Points, in no order, along strands that fork and pass close to each other.
Two points are linked if the straight distance between their rows is under 49. Some points are linked to none.
j_816: [ -3 -18 -52   4  -1  -9  17  13 -11  20 -15   8 -21  14  -8   0  13   0
  -8  21]
j_642: [ -2  19  -7 -19 -14 -23  32 -24 -23   5  20   7  17  -9 -26  -8 -18  11
   3   6]
j_654: [-15  11 -16  16  -5  40   3  22 -18   4 -17   8 -21 -42   9  14  12  13
 -25   2]
j_665: [ 14 -25   2 -17   9  -2 -18  32  40   1  22  -1  13   1   9 -22   7 -17
   5  -1]
j_876: [  9  22  18  -5   9  -9 -14  -9  15 -27   4   1  25   5   8 -26 -17  -4
  11  -3]
j_404: [  9 -14 -12  -7  12   9 -24  29  24  -6  34 -10   9 -21  12 -14  -3 -31
   4   1]
j_333: [ -6 -10  -6 -14 -22  -2  14  20  -9   2  16  22  -8 -16  -1   6   5   4
 -13   2]
j_824: [ -1 -36 -16   0  10  15  -9  30  36  24  21  12  -1 -21  20   0  17 -28
   0  20]
j_61: [  1  16   7  22   7  10 -29  -7 -10 -22 -19  -8 -16  22  21  32   5   7
  -1   1]
j_632: [-15 -14  38   5   0  -2 -26   5  -4 -19 -21   5  -4  -5 -11  13  30  23
 -12 -28]
j_640: [  3  14 -11   3   2 -16  23 -26 -30   9   1 -24 -15   2 -26  16   0 -14
  -8   9]
j_206: [ -2 -15 -17 -10  -2 -10 -16  30   6   9  -6   0 -11  35   4   3  27  17
  22  13]
j_370: [ 10  35  19 -21  -5 -12   1 -20   5 -18   6   4  27   8  -1 -36 -22 -12
  15  -1]
j_569: [  2 -45   0 -10  -6   2  -3  26  27  26  19  18 -11 -13   9   0  24 -22
  -7  13]
j_344: [  0   4 -43 -10   1  13  20   2 -25   9 -29  27 -19 -22  11   4   8  24
 -23   3]
j_484: [ -1 -35  32   7  19   3 -21  -5  13  11  14 -16  19  -2 -21 -17  10  -8
  -5 -27]
j_390: [-11  13 -10  17   0  29  -2  10  -9   1  -4   1 -23 -27  11  26   5   5
 -10  -5]
j_707: [ -8 -21  18   7  13  -3 -24   8  -2 -12 -32  -1 -11  15 -13  18  37  13
  -2 -12]
j_254: [ -3 -15 -28  -7 -10 -16  10  26   2  22   1   6  -8  31  -6   1  16   9
  21  30]
j_121: [  6  -6 -11  -2   3 -17  18 -12 -16  13  20 -10  -7   3 -21   5   0 -10
  10   5]
j_198: [ 10  -5  17  -1   4 -11   4 -33   2   7  -5 -25  22  11 -16 -24 -23 -23
  11  -5]
j_515: [  0  19  -4  17   6  15 -14   1 -15 -10  -6  -3 -26   1  16  32   4   4
   3 -10]
j_618: [ -1   0 -17 -16  -8 -14  33 -20 -22  21  18   1   9 -20 -25  -2 -21  -4
 -16   0]
j_158: [  1  18 -10  -3 -12 -19  23   9  -8  -2  13   5  -3  21   5  -2  -4  14
  15  14]
j_983: [ -7  -4  -2  -3  10  -6 -22  18  13   2 -21  -3  -3  41   8   3  11  22
  22   4]
j_182: [  3 -25 -50   3   4 -16   9  16   1  42   2  -1 -13  20 -27  -1   7  -8
   0  29]
j_125: [  2  18   7  -4  -8   9   1   8   2 -11  18  14  -9 -28  10  13  -8   4
  -1 -12]
j_153: [  4  -5  17   2  -9  -3   2 -38   4  -8 -25 -12  30  31 -13 -37 -29 -15
  19   6]
j_732: [-11 -35  26 -15   3 -17  12 -18 -10   2   0 -11  -5   2 -23 -17  17   1
   9 -22]
j_157: [ 13   7  13  10   4  -2 -18 -25 -16 -21 -50 -12  -2  39   2  11  14  10
   6   8]
j_169: [  2 -33  -6 -18  -1 -14   2  31  35  15  19  14   4   6   8 -10  11  -7
   5  16]
j_863: [  8  17  45  10   0   7 -15 -29 -11 -23 -15 -11  -2 -18   2  10 -19   5
 -12 -15]
j_639: [ -3 -46   9   6  19  10 -36   7  17  14   4 -19  -6   7  -2  10  27  -5
  -4 -15]
j_974: [  7  31 -35  18  -1  -7  10   4   8  11  12   2   0  28   5 -10 -23   5
   5  23]
j_482: [ -5   3  14 -24 -22 -26  23  -7 -15 -17 -16  18   4  28 -10  -9  11  21
  26   4]
j_621: [ 11  35  19  10  -1  -3   9 -28 -14 -10   5 -10   6   7   2   5 -14  -4
   4   6]
j_982: [-12 -20 -29 -14  -8 -20  16  35   3  19   0  34  -8  16   6  -3  19   7
  -1  29]
j_73: [ -8 -17 -23  -9 -15 -13  13  28 -11   7   1  32 -13  -4  -9   4  22   8
 -11  12]
j_738: [ 17  11   2  22  23   8 -18 -11  14   0  -3 -30   9  27   8   2 -26 -18
   8   9]
j_273: [  2  -2  47  -7  -5 -14   2 -25  -7 -10  -5 -10  11 -17 -14  -7  -7  -3
   7 -19]
j_888: [ -7  29  -4 -18 -37  16  21   5   0  -4  11  28   1 -40   2   6 -11  24
 -23  -4]
j_744: [ -1   8 -56  14   4   2  11  14   5  25  10   4  -1  17   5  -4 -22   5
  -5  24]
j_398: [ -2  27 -36  -7  -1  12  24 -22 -17  17   9  12  -1 -32   8   2 -23   8
 -28  -8]
j_149: [ 10  20   8  -1 -11 -17  18 -35 -27  -9 -19  -5   2  17   0   1  -9  -1
  14  17]
j_725: [ -5   5 -16  -4  -5  21  14  38  21   8   7  33   9 -29  27  -9   3  -9
 -17  15]
j_94: [ -4  20  29 -30 -27 -20  15 -21 -26 -22 -24  17   0   7  -8  -1  12  22
  17  -5]
j_52: [  2 -26  10  -9   1 -18  -7   9   9  10   6  -9  -1   9  -5 -14  15  -2
  21  -6]
j_368: [-12 -35  33 -24 -17 -22  14 -11  -7  -5  -8  10  -3   0 -26 -16  31  13
  14 -27]
j_59: [  4  -3  12   7  20  -2 -29  14  23   1  -4 -11   8  40  12  -7   1   6
  13  -4]
j_554: [ -5 -19 -23   5   2   6  -5  22  10  21  16  -4 -11  11   9  12  12 -10
   4  20]
j_722: [ -8  -6 -43   8   6  11   5  27   4  18   5  10 -10  10  19   5  -4   1
  -6   9]
j_377: [ 15  54   2  12  -9   8   5 -24   1 -16  18  -3  11  -3  13  -2 -23 -15
  -3   2]
j_357: [-14 -17  40   9  13   1 -26  13  22 -19   0   6  27  -5 -12 -12   8   3
  -4 -30]
j_591: [ -1  -3 -17  13  16  20 -17   5   1   7  20 -18 -11 -10  15  17  -5 -18
   1  -6]
j_747: [ -3  22 -31   4  -2  16  10  12  13  -2  16   8   5 -12  17  -3 -23  -5
  -8   1]
j_937: [  6 -34 -33   3   8  -9  12   1  -6  36  19  -7 -16  14 -28  -8  12 -10
   8  18]
j_706: [-10   8  16 -12  -4 -16  -3   6 -16 -24 -25  10 -12  13   1  18  29  22
   9  -5]
j_947: [ -8   6 -22  -5  -5  28  18  13 -17  10 -27  18 -22 -48   2   5  12  13
 -31   3]
j_562: [ -3  18 -21  10  -1  37   8  25  14   0   2  30   6 -30  35 -11  -6   7
 -16  16]
j_402: [ 12  -3  41   0   5   1  -5 -20   1 -22 -10 -10  20  -4   0  -4 -13  -3
  -7 -17]
j_553: [  2  14 -14  19  21  11 -11   8  16   4  11 -22  -3  10  16  11 -20 -16
   3   2]
j_286: [-12  -6  25 -10 -16  16 -24  35  24 -13   0  11 -19 -29  14  10  -2  18
  -6 -12]
j_155: [  3  20   3   6   0 -14  -4 -17 -17 -18 -38  -1 -13  39   0  13  15  20
  13  18]
j_301: [  3 -22 -18 -10  -4 -26  25 -13  -8  26  19  -9  -6   9 -33 -12   8  -7
  10  15]
j_682: [ -8  32 -24  -8 -17  20  25  -8  -4   7   3  19   3 -47   0   3 -18  15
 -30 -12]
j_428: [  7 -20  16  10  12 -12  -4 -27  -1  12  -6 -33   1  18 -15 -10  -5 -15
  11   0]
j_713: [ -8   1  11   4 -20  38 -12  37  24 -12   7  11 -16 -37  27   9   2   4
  -3 -13]
j_790: [ -3  26 -14  10  -2  -9  11  -5 -11   5   5  -3  -9  24  -4  10  -9  10
   2  20]
j_421: [-17 -19  45   4   3   2 -15   2   2 -19 -21   3  15  -1 -13  -2  14   3
  -3 -23]
j_57: [ 10   6  15  16  10   0 -11 -29  15 -15 -21 -14  33  27   4 -22 -23  -9
  15   8]
j_577: [ 10  37 -30   7   7  10  26 -17 -11   8   7   2  -5  -4   7   5 -32   3
 -18   3]
j_310: [ -9   8  12  -7  -9 -24  13 -15 -20  -6 -14  -4   3  25  -7  -6   4   8
  22   2]
j_940: [ -6 -24  20   7  12  -9 -21 -13 -17  -3 -26 -13  -7  17 -19  11  31   0
   6 -10]
j_287: [ -2 -43  28 -13  12 -11   2 -20  12   3  18 -15  12 -11 -24 -26   7  -7
   6 -24]
j_135: [ -3   3 -43  -7  -1  -2  18   0 -30   4 -24   7 -19  -2 -10  15  10   7
 -23  -3]
j_882: [ -3 -27 -13  11   6  28   2  24  15  27  13  -3   2 -35  14   6   3 -28
 -12  15]
j_130: [ 13  41   8  13   3  15 -13 -17   9 -22  12  -2   4 -21  12   8 -19  -8
   1 -11]
j_820: [ -4 -27  21   8  17 -11 -16 -31 -10   6 -21 -19   3  25 -24  -9  18 -13
   5  -6]
j_488: [ -8   8 -55   9   4  -9   7  11 -21  12 -18   2 -19  18 -13  18  13   3
  -5  11]
j_494: [ -7  11 -13  16  -5  34  -6  38  16 -11   9  22  -4 -33  39  10   3  10
  -2  -1]
j_255: [  2  26  38 -17 -19  -7  17 -24 -18 -20 -14  13  12  13   8 -10  -5  13
  11  -4]
j_234: [ 14   9  -5  -1  -2  -4  24 -20  -9   9  30 -11   8 -19 -20   0 -27 -19
 -12  -4]
j_490: [ -8 -29  35 -25 -14 -14   0  12   4 -11  -5  10  -1  -8 -12 -11  23  20
   7 -23]
j_139: [ 19  41  19  10  -2   4 -14 -14   8 -33  -1  11   1  -3  25   6 -16  11
  -1  -7]
j_21: [-10  -4  -6  -9 -16  11  14  41   6  -4   8  27  -4 -15  20   8   4  11
 -12  11]
j_648: [ 15  27  35  12 -11   6 -20 -25 -13 -31 -16  -2   3   9  17  10 -11  13
  -4  -8]
j_92: [ -4   1  23  15  10   0 -30 -16 -13 -24 -37  -6  -1  27   8  19  11  14
  -3  -6]
j_913: [  3   2  14  18  19   8 -28 -13  25  -8  -5 -25  31  24   1 -16 -16 -12
   8  -5]
j_209: [ -2  24 -20  15   7  -2  15 -18 -25   5   0  -9 -11   8  -6  18 -18  -6
 -14   9]
j_843: [  6   8  16  -7  12  -9  -8   6  20  -5   1 -12  13  19  11 -10 -10   5
  15   0]
j_828: [  3 -29  -6   1  10   8 -23  17  17  16   6 -13 -11   7  10  12  14  -6
   3   6]
j_497: [ -5 -19  48  -3  -6  -2  -8 -38 -20 -15 -26  -8   6 -13 -24   3   7  -5
  -6 -20]
j_945: [  1  26  -2 -14 -15 -23  37  -7 -16   1  12  12  17  14 -11  -7  -9  16
  10  11]
j_277: [  1 -42  12  11  31   5 -31   3  19  13  17 -26   4  -3  -8   2   3 -14
  -4 -19]
j_605: [  1  30  26 -26 -17 -11  15 -28  -1 -22   2   8  28   2   1 -17 -17   2
  20  -6]
j_663: [  3 -19 -27  10   6  21  10  10  10  23  28  -2   0 -37   1  -3  -6 -27
 -17   2]
j_931: [ 10  12  -5   0  11   4 -21  21  27 -13  22  -9   4 -12  25 -12 -15 -14
   4  -5]
j_767: [ 12  14 -19   4   8   6   7 -12  -2   7  33 -23  12 -30 -13  -6 -26 -33
  -9 -11]
j_794: [  3  -1 -26  20  16  12  -2   2  -3  20  25 -21  -3 -25   0  11 -21 -32
 -10  -7]
j_833: [ -9 -20  32 -17 -19  -3 -15  22  12 -11  -3   9  -5 -27   0   3  10  20
  -5 -18]

Follow the links from the first point to the second, and from the first to the third. Name the last point that the two ways share.
j_390; j_554; j_882 => j_790
j_488; j_913; j_639 => j_790
j_569; j_816; j_398 => j_209
j_833; j_888; j_816 => j_209
j_577; j_198; j_169 => j_794

A fork is a point with three links. Follow the links from the first point to the second and name the forks in between, in order.
j_277; j_488 => j_790, j_209
j_428; j_404 => j_794
j_209; j_562 => j_790
j_577; j_665 => j_209, j_790, j_794
j_820; j_488 => j_794, j_790, j_209

A fork is a point with three links, a tip a point with one. Leave the first point through the second and follow the links. Name the first fork or tip that comes.
j_937; j_182 => j_155
j_155; j_157 => j_209
j_206; j_983 => j_497
j_153; j_198 => j_357
j_725; j_562 => j_790
j_428; j_198 => j_794
j_794; j_663 => j_931

Name the points in between on the shortest way along the links from the first point to the second, in order.
j_983; j_494 => j_206, j_254, j_982, j_73, j_333, j_21, j_725, j_562
j_882; j_744 => j_663, j_794, j_767, j_234, j_618, j_642, j_945, j_158, j_790, j_974
j_554; j_876 => j_828, j_639, j_277, j_484, j_287, j_732, j_368, j_490, j_833, j_286, j_713, j_494, j_562, j_725, j_21, j_333, j_73, j_982, j_254, j_206, j_983, j_59, j_843
